Points on a hilly landscape, in no order, each with its height.
From any point a ball takes the steepest step (drop divided by distance) to one of its 2 nearest points. It stops when none of these is lower. Distance is the straight distance between rows; heights are no part of it.
<286> (h 6.29): -7 -21 -4 -6 -1 -4 2 2 -14 -2 -14 9 -28 -4 8 10 3 -15 -13 -1 -2 16 -1 -6 7 9 -9 19 21 10 -9 1 7 -7 -12 -2 2 -1 2 7 10 8 -12 -1 7 0 -7
<759> (h 2.69): 13 15 -4 5 -10 -17 -3 -19 3 3 -5 10 25 8 -2 -14 -11 11 2 7 -5 12 12 -13 25 -3 19 1 15 6 -5 -13 3 9 -2 20 2 -7 -6 7 -4 19 3 7 -7 17 2
<80> (h 6.41): -18 6 8 -23 12 -12 13 16 -19 -16 4 2 -32 -1 23 17 5 -9 2 14 6 12 -4 11 4 4 -14 -4 21 -17 -16 5 10 -17 2 0 8 12 -7 -14 -14 0 -12 -14 -7 10 -8
<881> (h 3.67): 28 23 -10 8 -25 0 9 -12 -6 -1 9 13 17 0 -2 -16 -3 0 6 8 -2 1 -1 -8 5 -3 9 -3 1 11 13 -14 -17 20 8 2 -21 -4 -5 5 -32 6 22 11 -1 3 21
<573> (h 5.91): 5 -17 20 -13 -12 25 3 12 -1 -14 -12 -4 -8 22 5 15 3 7 4 -2 26 4 -10 21 -9 7 -5 -13 8 -18 10 17 -5 -1 -13 -6 16 13 6 -6 -8 -8 -7 15 3 0 16
<551> (h 6.11): -21 -5 3 -20 13 -23 0 13 -11 -13 -2 -2 -16 -1 23 21 14 -7 -8 16 -7 14 5 4 21 0 -9 7 24 -16 -12 -6 12 -21 -7 3 12 -4 -5 -10 -14 9 -11 -25 -19 -2 -20
<707> (h 5.08): 21 8 11 8 -19 22 3 -21 -5 6 5 -2 9 -16 1 5 11 -16 7 -21 1 -13 -11 10 -1 11 13 -8 -9 10 6 10 -19 9 7 -14 -5 -17 -3 23 -18 -4 7 8 18 3 9
<1060> (h 1.40): 0 6 5 0 -13 17 4 -12 -23 -2 -22 11 15 -1 -4 -10 -5 -5 0 -5 -2 -2 2 6 3 12 6 10 -3 9 8 -6 -14 26 10 -13 -7 -7 -1 6 -4 -3 13 13 -3 7 6
<549> (h 5.30): 25 -9 12 -7 -15 21 4 -12 -3 5 -7 11 -6 -18 -2 11 7 -16 3 -16 6 -2 -6 6 -5 17 7 -6 -5 16 -12 14 -14 9 7 -17 1 -13 -10 21 -3 5 -12 17 12 7 6
<928> (h 3.10): 15 3 3 -1 -3 11 -14 -5 -10 10 -16 7 4 -23 -2 4 5 -9 -8 -4 -15 3 11 0 6 17 0 4 9 -2 -22 7 -28 14 16 -20 -6 -21 -12 5 -2 10 -13 4 3 22 -17
<860> (h 4.49): -12 7 15 -9 6 8 -12 10 12 0 -3 -17 13 8 -6 -1 -3 4 13 0 8 -10 -5 21 -25 1 -3 -25 -14 -21 3 7 -14 -7 10 -8 23 3 8 -2 0 -21 13 6 3 -17 9
<372> (h 4.81): 1 11 -11 18 13 -17 -3 -4 -5 4 1 -9 11 -12 -15 -14 2 24 1 -1 -12 -3 1 -13 15 -3 6 -2 11 -1 -2 -4 8 6 -1 20 8 7 7 7 4 21 -12 1 6 20 -12
<47> (h 4.61): -7 -2 -12 16 8 -10 0 3 -12 5 12 -17 -3 -13 -16 -8 4 25 -4 -11 -8 -9 -8 -10 6 -8 -12 4 6 -10 13 -2 17 0 -5 8 3 22 11 1 11 5 -7 -12 1 10 -17
<404> (h 4.34): 10 -2 -9 -8 -10 28 -4 23 1 0 -17 -12 4 -19 -11 3 8 20 0 -6 5 8 8 22 -2 3 -9 5 -10 -13 0 -2 -21 23 5 -20 -10 -1 -1 -4 3 -24 3 4 -11 9 -4
<555> (h 1.34): -13 -3 -3 -7 -9 4 0 -3 6 2 -19 -6 5 15 11 10 -12 -8 -11 3 -6 12 12 8 17 19 2 9 11 -18 -11 -12 -4 -11 -1 -9 2 -10 -8 -9 3 -11 10 -6 -32 -2 -24
<957> (h 3.16): 2 -5 -24 7 16 -13 -8 -7 20 -8 0 -13 0 10 -15 -5 3 14 7 6 -4 -9 -12 -25 -12 -12 10 -2 2 -2 -1 -6 6 10 -10 13 -3 17 9 -17 -4 12 -8 -6 12 -4 14
<188> (h 4.88): 4 3 -7 12 -4 15 -9 0 -11 1 -9 -14 7 -21 -7 4 3 25 -2 -16 -8 -4 -7 2 5 7 -9 3 9 -20 5 3 -10 10 -7 -4 -5 19 10 1 3 4 -13 -6 -3 15 -17
<1041> (h 4.83): 1 3 11 -2 -4 8 -4 6 12 4 1 -6 9 3 -11 -10 -2 -12 6 8 6 5 -1 11 -21 -11 5 -8 -21 1 0 5 -15 -10 17 -9 5 -12 2 -3 -3 -13 12 11 11 -12 16
<284> (h 5.61): -2 -4 10 1 -7 21 -1 5 -6 -8 -9 -7 12 8 -11 0 2 15 1 -5 11 -3 -11 15 -5 2 -1 -2 -8 -8 18 8 -7 11 -5 -5 5 13 12 -5 3 -7 5 10 -5 -4 3
<661> (h 3.18): 18 9 3 13 -7 -19 2 -28 4 7 13 22 4 14 7 -5 -14 -7 5 -9 -1 11 8 -11 22 1 25 -2 2 13 5 -16 29 -3 -9 20 -6 -14 -13 12 -6 8 4 -1 -11 10 5
<853> (h 6.26): -2 -8 15 -11 -13 28 -11 15 5 -2 -24 -6 -11 10 14 21 4 -4 5 -8 18 0 -4 26 -11 19 -5 -14 7 -20 -4 10 -12 -8 -5 -17 19 -3 -3 6 -3 -27 -10 8 1 -2 -2
<24> (h 5.47): 0 -4 -16 -13 7 -1 -10 18 20 -2 -11 -4 6 -3 -17 -7 9 -17 -1 19 -3 9 12 -7 -14 -17 1 13 -15 12 -5 0 -19 15 8 -6 -16 -20 7 -9 -10 -4 21 6 15 -14 12
<648> (h 7.53): 31 -16 -5 1 -7 6 4 18 6 15 18 -4 -13 -29 3 6 12 17 -7 0 -2 1 14 7 6 -14 -25 -6 -5 -3 -19 11 -9 -8 1 -4 -6 2 -3 1 12 6 -19 8 15 16 -5
<197> (h 5.53): 15 -12 -7 2 -14 16 9 -21 -6 -1 -16 19 -17 -10 11 6 -3 -21 -1 -20 -4 0 -12 -5 -3 28 3 7 11 14 -4 0 -4 11 -8 -18 -10 4 -11 15 -1 -1 -4 13 7 5 4
<1067> (h 4.10): -12 -5 16 8 -3 -17 5 -6 -16 -9 31 17 -15 20 11 2 -10 -15 8 -11 6 -4 -11 16 8 1 15 -16 -3 8 8 9 33 -9 -4 13 11 4 -14 8 5 -4 -13 -10 -23 3 -5
<914> (h 2.87): -11 -13 13 6 8 -17 -1 -1 -7 -3 5 8 -2 -4 -13 -20 5 6 -15 -2 3 -5 13 -11 13 -22 -2 6 -4 30 15 -3 23 0 -3 20 -2 -13 18 18 13 13 10 -4 16 6 13
<1103> (h 4.36): 2 5 10 -6 -24 18 5 7 -1 12 14 -13 5 -2 -5 -1 -6 13 0 -16 11 -1 -3 18 7 -5 -11 -11 -27 -6 4 1 8 -10 4 -11 4 -2 -3 10 16 -24 10 -1 -19 2 -6
<283> (h 2.45): -9 -13 8 -10 2 -1 9 11 -14 1 2 3 1 0 -16 -19 4 12 -13 5 14 1 14 6 9 -22 -13 11 -17 21 6 -4 4 9 2 7 -3 -3 13 6 24 4 13 5 2 -1 12
<1034> (h 5.32): -13 3 9 5 -4 12 -5 5 1 -6 -11 3 14 28 -1 -1 -7 -4 10 3 1 -17 -11 4 -11 14 8 4 5 -2 25 -3 -4 -9 -3 0 6 10 13 -16 1 -14 22 10 -1 -16 -1
<480> (h 2.14): -2 8 14 2 6 5 -5 17 6 -14 -1 -1 1 0 17 23 3 -1 7 6 -1 1 -9 17 -5 12 1 -24 12 -29 -10 24 -11 -12 -5 3 19 5 -5 -9 -19 1 -30 4 -8 9 -3
<544> (h 1.56): -2 -6 -17 -12 5 1 0 1 28 -3 -10 -11 8 22 -10 7 -9 11 14 12 -6 -25 -6 -16 -29 2 8 -8 -16 6 6 -6 -14 24 3 3 1 9 -4 -27 -16 -6 5 -6 0 -28 15
<662> (h 3.70): 10 -1 15 3 -14 -17 7 -4 12 8 16 17 -9 6 8 2 -10 -10 0 7 14 17 8 1 6 -14 6 0 -7 13 -2 -1 27 -22 -2 15 4 -16 -5 4 7 -3 0 -5 -8 -9 6
<253> (h 2.12): -13 9 19 -6 6 10 -11 5 -14 1 -11 4 7 3 3 6 0 -4 -3 4 -1 -4 1 14 2 18 4 -7 2 -9 -14 13 -15 -5 12 -17 17 -14 -6 3 1 4 -20 10 -10 5 -10
<706> (h 7.76): 12 -5 4 4 12 -5 3 10 2 0 30 -14 -9 -18 1 1 8 17 1 -1 9 3 -4 9 -7 -21 -22 -14 -14 -16 -6 9 -1 -9 -4 -2 3 17 4 -3 9 3 -20 -3 8 7 11
<657> (h 4.15): 9 -5 9 2 -18 2 7 -4 11 7 0 20 -10 12 3 -4 -13 -22 -6 5 5 18 6 -6 0 -2 9 14 -10 18 7 -8 11 -13 0 6 -7 -18 0 4 -6 -6 19 3 3 -15 12
<267> (h 2.68): 9 22 -26 12 -4 -2 4 -9 18 -2 1 -4 17 14 -4 -8 -9 2 11 7 -6 -15 -9 -19 -15 2 13 2 7 5 16 -21 -9 18 1 10 -17 13 4 -7 -28 -4 25 -1 1 -20 -3
<70> (h 2.67): -6 -17 -26 -12 21 -11 -9 10 18 -2 -18 -8 6 3 -15 8 5 21 -4 11 -11 -7 7 -26 -11 -7 -7 -3 -1 -3 -13 4 -16 25 -1 9 -1 7 7 -26 -1 13 -7 -12 5 -4 3
<371> (h 4.22): 9 -1 7 -10 -4 -19 7 11 -4 12 19 9 -12 -16 12 4 -4 4 -2 7 8 9 17 -1 17 -20 -13 -3 -6 13 -15 5 19 -19 0 15 8 -17 -9 10 18 4 -13 -6 2 -1 1
<7> (h 4.17): -12 7 11 -10 23 6 -14 9 8 -8 -7 -20 6 -3 0 18 2 12 12 1 7 -17 -1 9 -23 8 -15 -31 -3 -32 -3 19 -15 1 -1 -5 19 19 6 -13 -5 0 -7 -4 5 -6 12
<666> (h 5.11): -1 3 2 20 0 19 -9 -17 -13 -2 -5 -9 4 -14 4 4 10 0 2 -20 -9 -9 -15 5 -6 20 5 5 9 -1 16 7 -10 2 -11 -11 -6 5 1 12 -3 0 -12 4 19 9 -7
<1068> (h 6.68): 6 -10 5 -21 -14 15 2 18 -3 5 -10 3 -24 -5 2 13 -1 -6 -3 -6 18 10 -6 13 -5 13 -14 -5 1 -7 -20 8 -5 -11 2 -22 11 0 -15 15 7 -17 -17 1 -6 3 -6
<190> (h 4.89): -8 4 -7 -8 -7 5 6 20 12 12 12 -19 7 -2 -16 -11 0 19 -2 -3 11 -1 2 9 -4 -21 -15 -3 -29 -4 8 -7 5 -2 6 -5 -2 10 4 -4 19 -17 19 -7 -16 -11 -3
<348> (h 1.50): -4 1 -10 12 4 -8 -9 -1 16 12 -9 -9 -2 -26 8 3 7 -9 -15 1 -20 16 12 -13 4 -5 -4 19 0 -1 -7 -7 -1 -10 -5 -6 -10 -17 4 1 -2 2 8 -10 11 -10 -15
<367> (h 2.09): -10 -4 -19 -2 21 -14 -17 12 18 7 -18 -15 7 -17 -10 1 7 7 -6 6 -17 3 12 -23 -9 -14 -10 11 1 0 -9 -7 -10 9 3 3 -3 -3 14 -3 -1 10 9 -15 13 -17 -13
<231> (h 2.34): 21 -7 -9 -11 -14 14 0 -1 -13 19 -16 11 -13 -30 2 9 1 -2 -4 -16 -5 -1 16 -1 9 11 -14 1 -4 2 -27 -1 -9 10 11 -22 -3 -10 -11 17 14 -1 -9 5 -2 15 -13
<519> (h 3.58): -9 15 -3 8 12 -3 -6 -1 15 -1 -8 -3 23 12 -9 0 -1 11 5 12 -6 -7 -9 -10 -8 3 10 -7 12 -9 -3 9 -10 1 8 8 13 7 4 -8 -8 14 -8 2 -8 -2 -8
<511> (h 3.47): 7 -5 -4 19 3 -5 -2 -9 6 -7 14 -3 -3 11 -10 -11 3 10 9 -4 8 3 -15 -5 -1 -11 12 -3 1 1 14 3 16 -3 -11 13 -1 14 8 -6 1 3 -5 1 3 8 11
<360> (h 4.60): 6 5 8 2 -2 -1 2 -5 -5 19 13 7 7 -18 2 -3 -2 -6 1 2 -2 1 12 0 7 -10 2 -3 -17 16 -15 11 7 -13 15 3 2 -25 -11 11 13 4 -11 5 6 2 3
<236> (h 2.94): 12 -1 0 9 4 2 0 6 -2 -9 12 0 -12 -8 8 7 8 10 11 -6 -8 11 -18 11 7 4 7 -12 10 -12 -8 16 2 -7 -12 12 15 11 -9 0 -10 10 -37 7 -3 19 1
<597> (h 5.28): -14 2 -3 17 13 1 -1 -16 -17 -5 2 -1 -6 1 8 1 0 -4 -1 -13 -18 -7 -11 1 12 23 15 4 16 -4 4 1 7 -4 -11 0 4 4 -9 6 1 9 -23 4 -3 14 -13
<715> (h 4.99): 21 -18 1 -15 -8 20 12 21 -6 4 -5 0 1 -16 -4 -2 12 15 -10 3 18 3 15 22 8 -9 -13 7 -14 10 -7 -3 -19 25 1 -14 -6 1 -3 1 17 -3 1 20 -4 12 4
<35> (h 6.03): 8 -25 -5 -5 1 -9 7 11 -4 -10 -4 5 -27 4 0 1 8 6 -9 9 6 22 -1 -6 6 -13 -8 5 15 10 -11 7 4 -2 -10 12 4 4 11 0 7 11 -12 9 12 13 9
<907> (h 5.71): 10 -11 -4 20 -9 7 7 -24 -1 0 6 13 -24 4 7 -5 -4 -15 2 -20 -7 3 -16 -9 4 16 8 8 9 18 16 0 21 -6 -17 5 -14 8 -8 13 -4 -3 0 7 10 11 9
<722> (h 3.09): -12 9 5 4 -5 -10 -1 -7 10 12 -7 4 16 -7 -9 -11 -3 -2 -7 -3 -3 7 15 -10 5 -14 4 15 -13 17 13 -17 12 -1 7 8 -6 -14 6 8 6 -2 29 -9 -4 -19 -4
<384> (h 2.64): -11 17 10 13 -6 -15 2 -14 9 9 3 4 22 13 -5 -9 -16 -2 2 1 0 0 4 -2 5 3 12 -3 -3 0 5 -11 10 -9 6 8 11 -7 0 1 8 1 12 -9 -22 -13 -19
<948> (h 3.54): -19 2 15 18 7 12 -6 -19 -17 4 7 -1 10 2 3 -7 -4 -21 0 -17 -9 -23 -8 11 -8 19 8 0 -11 11 12 1 3 -11 3 -14 2 -14 -2 13 9 -12 7 -2 6 -9 -6
<503> (h 3.20): 12 -5 -10 7 11 0 20 -23 -7 2 13 14 -6 -4 18 10 -13 -25 1 -30 -9 -7 9 1 8 18 3 -2 -1 -6 -9 -6 26 5 -9 -7 -2 -3 -15 17 11 6 -11 0 -25 0 -20
<43> (h 1.30): -15 10 31 2 7 9 -5 2 -13 -15 -2 2 -1 5 21 12 2 -10 9 -4 1 -11 -11 26 -8 21 9 -21 4 -13 4 15 -5 -9 -8 -3 26 -2 -2 4 -4 -1 -19 10 2 -6 5
<681> (h 3.93): -25 18 9 2 29 -11 -6 4 4 -11 -2 -9 5 3 9 7 -2 -1 13 8 -3 -15 -8 0 -22 5 -2 -18 12 -17 2 14 -1 -10 3 3 18 18 1 -17 -3 6 -9 0 1 -6 4
<1052> (h 6.84): -16 -5 11 -20 -2 -1 8 16 -20 -9 9 -8 -19 10 -1 -5 5 10 -7 2 20 6 -11 8 8 -14 -24 4 -5 -3 6 4 10 -5 3 -10 3 10 8 3 20 -2 1 -14 -3 7 0
<961> (h 7.51): -15 -4 -9 8 3 -8 -6 8 2 2 7 -18 -18 -8 11 8 3 -4 0 -3 -5 11 -8 3 -12 -6 -14 11 6 -18 2 0 9 -24 -7 -5 -2 11 4 -14 8 -17 5 -18 1 -8 -12
<916> (h 7.10): -18 -8 -9 -20 -3 7 2 25 -9 -9 -11 -17 -10 14 -5 6 3 9 -5 6 14 7 -6 7 -1 -12 -18 12 0 -13 6 -2 5 -1 -1 -10 -3 16 7 -16 11 -16 12 -8 -11 -3 -4
<557> (h 7.33): -19 -11 -16 -4 0 -4 -6 9 7 -6 -13 -14 -3 13 -3 7 0 -1 6 5 0 1 -4 -8 -18 -9 -7 18 1 -7 15 -4 8 -6 -10 6 -5 19 8 -27 7 -15 21 -12 -2 -19 -2
<228> (h 1.55): -19 3 15 -11 21 -17 2 1 3 -8 14 -8 -2 13 -11 -13 -7 7 8 7 21 -5 1 1 -21 -16 -12 -14 -12 -6 7 1 12 1 14 7 10 24 10 -7 15 2 8 -12 -3 -14 19
<212> (h 4.54): 5 -11 0 -5 -20 20 6 1 0 -1 -11 21 -14 18 4 -3 -15 -30 -2 2 -1 7 0 4 -7 19 9 22 0 18 10 -11 -7 -7 -4 -9 -12 -9 -5 0 -13 -13 23 12 8 -12 9
<169> (h 0.72): 16 -7 -12 12 -14 2 8 -3 9 8 -3 1 -11 -20 7 1 2 0 -8 -2 -8 17 3 -14 4 -8 -4 10 0 4 -6 0 2 3 -5 3 -16 -6 4 -1 2 0 3 5 11 10 -3
<767> (h 3.15): 14 -3 6 7 1 -19 2 -9 13 3 0 12 8 -17 5 -11 7 10 -9 -4 3 -6 19 -21 20 -24 9 6 -2 30 12 -12 25 -2 -6 26 -16 -23 12 19 -1 5 15 4 19 4 15
<839> (h 1.98): -2 -9 5 -9 21 -11 2 -10 16 -8 10 -3 6 15 -15 -12 -3 14 6 8 11 -22 -4 -4 -28 -12 5 -15 -20 6 5 -10 -6 16 7 3 10 21 4 -14 4 11 -1 -3 7 -15 36
<808> (h 5.78): -19 -7 -1 -1 16 -25 -9 -1 1 -15 -4 -2 -11 8 11 12 16 -2 0 13 -1 13 -3 -7 6 -8 4 10 28 -7 8 -2 21 -16 -13 16 12 5 8 -15 -7 12 -3 -10 -7 -1 -5
<467> (h 3.46): 23 1 -7 9 2 -17 3 -1 17 13 9 -1 15 -27 5 -6 10 20 -4 8 1 -8 27 -12 12 -28 -1 -1 -4 18 -7 0 12 -9 1 21 -12 -23 4 2 11 12 1 6 23 1 6
<870> (h 3.17): -1 23 0 18 -7 1 2 -18 10 3 -5 -2 34 12 -2 -9 -12 7 5 0 -11 -12 -8 -5 1 16 18 -7 10 -10 6 -7 -10 6 6 5 6 5 0 1 -11 4 9 4 -13 3 -15
<256> (h 2.61): 2 -1 -3 1 -7 6 3 -20 -13 5 -14 6 0 0 13 8 -13 -13 -9 -13 -10 6 11 1 11 18 2 9 3 -8 -15 -11 0 4 0 -14 -1 -9 -9 9 9 1 -2 -1 -20 6 -18
<258> (h 6.63): -16 10 19 -18 14 -11 12 14 -28 -18 23 -4 -29 0 11 2 3 5 6 0 14 5 -14 13 5 -6 -20 -9 4 -12 -1 13 13 -10 4 -1 5 19 -1 -2 3 0 -13 -18 3 13 1
<75> (h 7.12): 20 -5 4 -23 -11 9 0 30 -4 15 6 -1 -20 -21 -1 8 6 8 0 0 10 2 8 14 10 1 -27 -10 -4 -5 -30 10 -12 -8 5 -23 9 0 -17 14 7 -2 -31 -1 5 12 -9
<936> (h 3.36): -27 4 6 10 2 0 -1 -22 -12 11 -3 0 14 4 -4 -14 -8 -20 -7 -15 -12 -12 9 -2 3 12 6 12 -8 12 15 -16 10 -1 8 -8 -7 -18 -1 13 12 -7 28 -7 -4 -13 -9
<983> (h 2.18): 12 -11 -11 -5 8 -1 6 3 22 -1 6 -7 20 7 -19 -5 -1 16 8 12 8 -13 -1 0 -18 -15 5 -2 -27 2 3 -11 -12 24 -1 1 -1 14 0 -21 1 0 6 3 -6 -19 17
<1064> (h 5.56): 13 -21 -6 -15 -3 3 6 21 2 -3 -6 1 3 2 -7 -1 4 13 -11 18 13 19 15 5 10 -19 -12 5 1 3 -14 5 -15 16 -3 5 -4 1 5 -12 11 2 -1 12 0 9 4
<875> (h 3.21): 2 -2 -11 -7 -14 20 -6 19 9 4 -25 -5 7 0 3 11 -6 5 -10 -2 -2 15 6 12 6 16 -6 5 9 -23 -16 -4 -18 2 5 -9 -6 0 -6 -7 -3 -24 2 -6 -23 15 -19
<838> (h 4.98): -5 7 -4 -4 -3 21 -4 11 -2 -10 -18 10 9 22 -4 -3 -5 -17 4 17 -1 -8 -3 1 -9 14 11 17 5 9 18 -5 -23 6 0 -8 -16 -3 6 -13 -20 -10 27 13 7 -13 6
<276> (h 4.86): 18 13 4 13 -10 5 2 -19 3 12 18 4 10 -17 0 -1 6 -20 2 5 -5 -6 -4 -6 4 -1 17 -3 -8 17 -9 12 -10 -5 16 -3 -8 -23 -8 14 -13 6 -4 8 14 8 6
<20> (h 2.07): 11 3 2 1 -11 8 2 -11 -12 2 -8 9 15 -1 -7 -10 -6 11 0 3 0 10 4 1 15 2 7 0 6 5 -6 4 -10 17 4 6 0 0 -1 6 1 10 -6 17 -4 20 2
<158> (h 7.79): -11 -17 -11 -16 18 -12 2 1 3 -7 4 -23 -5 7 -12 9 8 32 1 5 6 -20 -8 -10 -7 -11 -17 -13 -4 -19 -2 -4 2 10 -4 2 12 37 6 -26 8 6 -8 -19 -11 -1 9
<818> (h 3.78): 25 13 -20 9 3 -9 1 -8 20 12 15 -9 21 -20 -12 -12 13 10 4 10 -2 -15 7 -20 -1 -25 9 -3 -1 16 -8 -5 -8 13 12 12 -16 -9 5 1 -3 16 0 4 22 5 8
<376> (h 5.72): 1 0 2 -2 2 -2 -4 -3 3 -3 -3 8 4 0 -8 -13 8 -15 -10 16 1 4 4 -11 -2 -13 8 14 -3 23 -1 3 -11 4 7 4 -10 -18 13 8 -10 14 9 5 24 -5 15
<9> (h 3.77): 2 0 16 23 -4 -7 -3 -14 3 -9 24 14 -7 27 2 -6 -10 -6 13 -9 3 -4 -20 9 -1 9 22 -11 4 6 25 4 23 -15 -10 15 7 6 -4 -1 -4 -8 -1 0 -3 1 4
<912> (h 3.12): -13 6 5 -15 17 2 2 10 -21 -2 2 5 -6 4 13 12 -6 -13 -7 -2 -13 -7 15 16 10 17 2 -6 -1 -16 -27 -1 -4 -9 5 -20 12 -15 -17 6 8 9 -30 -6 -25 -6 -23
<624> (h 3.90): -13 9 5 -17 9 -16 7 17 -32 -1 16 8 -20 -3 13 8 -1 -7 -9 -4 -11 0 6 6 19 0 -12 2 -3 -5 -20 -2 12 -12 -2 -7 9 -6 -13 11 5 8 -25 -21 -11 0 -20
<942> (h 4.35): -17 8 2 5 8 -21 2 12 -26 5 25 -4 -15 -11 -3 1 5 12 -8 -8 -9 -6 -4 -2 16 -9 -20 0 -2 -4 0 0 24 -13 -3 -1 3 6 3 11 8 5 -15 -25 -1 6 -22
<829> (h 2.05): -19 8 17 -3 2 -17 -3 1 6 0 2 7 11 26 -16 -14 -11 1 5 11 16 1 1 0 -12 -12 4 -4 -5 4 13 -3 13 -6 12 11 13 4 13 -7 9 4 15 -6 -9 -22 5
<761> (h 1.94): 0 3 5 1 -3 1 16 -5 -18 -1 -6 9 19 -4 -21 -26 2 7 1 3 4 -6 11 3 11 -7 0 13 -11 25 13 -8 -5 29 11 5 -10 -8 9 3 4 8 21 12 2 5 18
<501> (h 5.52): -17 -7 -4 9 13 -11 3 -15 -1 -18 -6 1 -12 17 19 8 9 -15 0 4 -13 7 -1 -6 19 19 19 16 34 -1 9 -6 12 -16 -21 6 1 -3 -7 -12 -6 16 -12 0 -5 1 -11
<28> (h 7.67): -4 0 -8 -5 14 -15 -1 8 1 -5 15 -21 -13 -6 -1 8 3 16 7 5 3 -2 -11 -4 -12 -14 -25 -9 -3 -31 -5 5 6 -11 0 0 5 28 6 -19 0 -6 -7 -24 -3 -2 0
<321> (h 5.16): -10 2 -9 -14 12 -3 -18 13 25 3 -6 -9 3 5 -9 -1 -1 -19 3 17 -2 15 7 1 -30 -10 2 -10 -10 -8 -9 4 -20 -7 15 -12 -5 -12 -2 -14 -11 -20 17 6 16 -15 19
<481> (h 4.02): 17 19 -17 12 -11 -9 -4 -20 3 -3 5 11 -2 11 5 -18 1 -7 -7 7 -2 9 4 -20 14 1 18 4 17 13 8 -23 -4 7 -4 13 -25 -5 -3 14 -33 13 16 5 5 5 17
<470> (h 1.51): 27 -7 -15 3 -15 -5 14 -15 2 16 -6 17 -15 -28 16 11 -4 -9 -4 -12 -15 8 9 -17 14 9 -5 3 3 6 -23 -2 6 1 -2 2 -11 -7 -10 14 4 7 -8 9 2 15 -5
<842> (h 5.90): 3 -2 -4 0 8 2 -13 -1 8 -14 5 0 -7 9 -2 -6 8 -16 -3 18 2 0 -8 -13 -24 -8 6 4 1 8 0 13 -18 -1 -1 -3 -16 1 8 -6 -17 7 -3 8 31 -4 26
<548> (h 3.82): -9 0 23 8 -10 10 -5 -6 -13 0 15 -2 -2 6 4 2 -6 -3 5 -20 7 -12 -15 21 -3 10 0 -12 -14 -1 15 10 14 -11 -5 -3 15 0 0 15 13 -19 -1 -4 -8 -6 -7
<1065> (h 3.49): 14 -4 -3 8 -5 -9 15 -24 -2 16 20 23 -2 -1 13 9 -17 -11 6 -21 -1 -2 11 -8 17 1 7 -8 -9 8 -4 0 39 1 -4 18 -5 -7 -18 18 9 1 -2 1 -23 7 -4
<252> (h 3.84): 2 8 -7 -3 7 11 -17 9 9 2 -17 -1 20 -7 -8 1 10 -3 -8 11 -9 6 3 -8 -8 8 4 2 10 -6 -11 14 -31 16 13 -8 -12 -11 2 -10 -10 7 0 3 5 11 -13
<287> (h 5.84): -11 -5 -7 19 -2 -2 0 -16 -4 -5 -1 1 -6 9 7 -5 1 -12 -1 -8 -8 3 -10 -13 3 6 10 25 18 9 27 -10 15 -6 -21 9 -17 12 1 -3 1 -3 12 -4 12 4 -4
<121> (h 2.19): -10 11 -25 -7 10 1 -4 7 29 3 -19 -8 20 15 -7 2 -5 -2 8 12 -13 -6 2 -18 -22 1 6 9 -1 4 2 -12 -16 16 7 6 -5 -2 3 -14 -18 -6 25 -6 -2 -29 -9
<466> (h 3.19): 15 18 -12 12 -18 12 1 -11 -4 -11 4 9 9 19 12 -8 -11 -4 6 3 -4 -6 -16 -5 -2 16 15 -2 16 -2 24 -19 -18 8 -8 3 -20 11 -1 -4 -33 -7 25 12 0 -4 6

For each start below, name the point where the ball stops.
<648>: <662>
<907>: <662>
<818>: <1060>
<597>: <43>
<961>: <43>
<9>: <169>
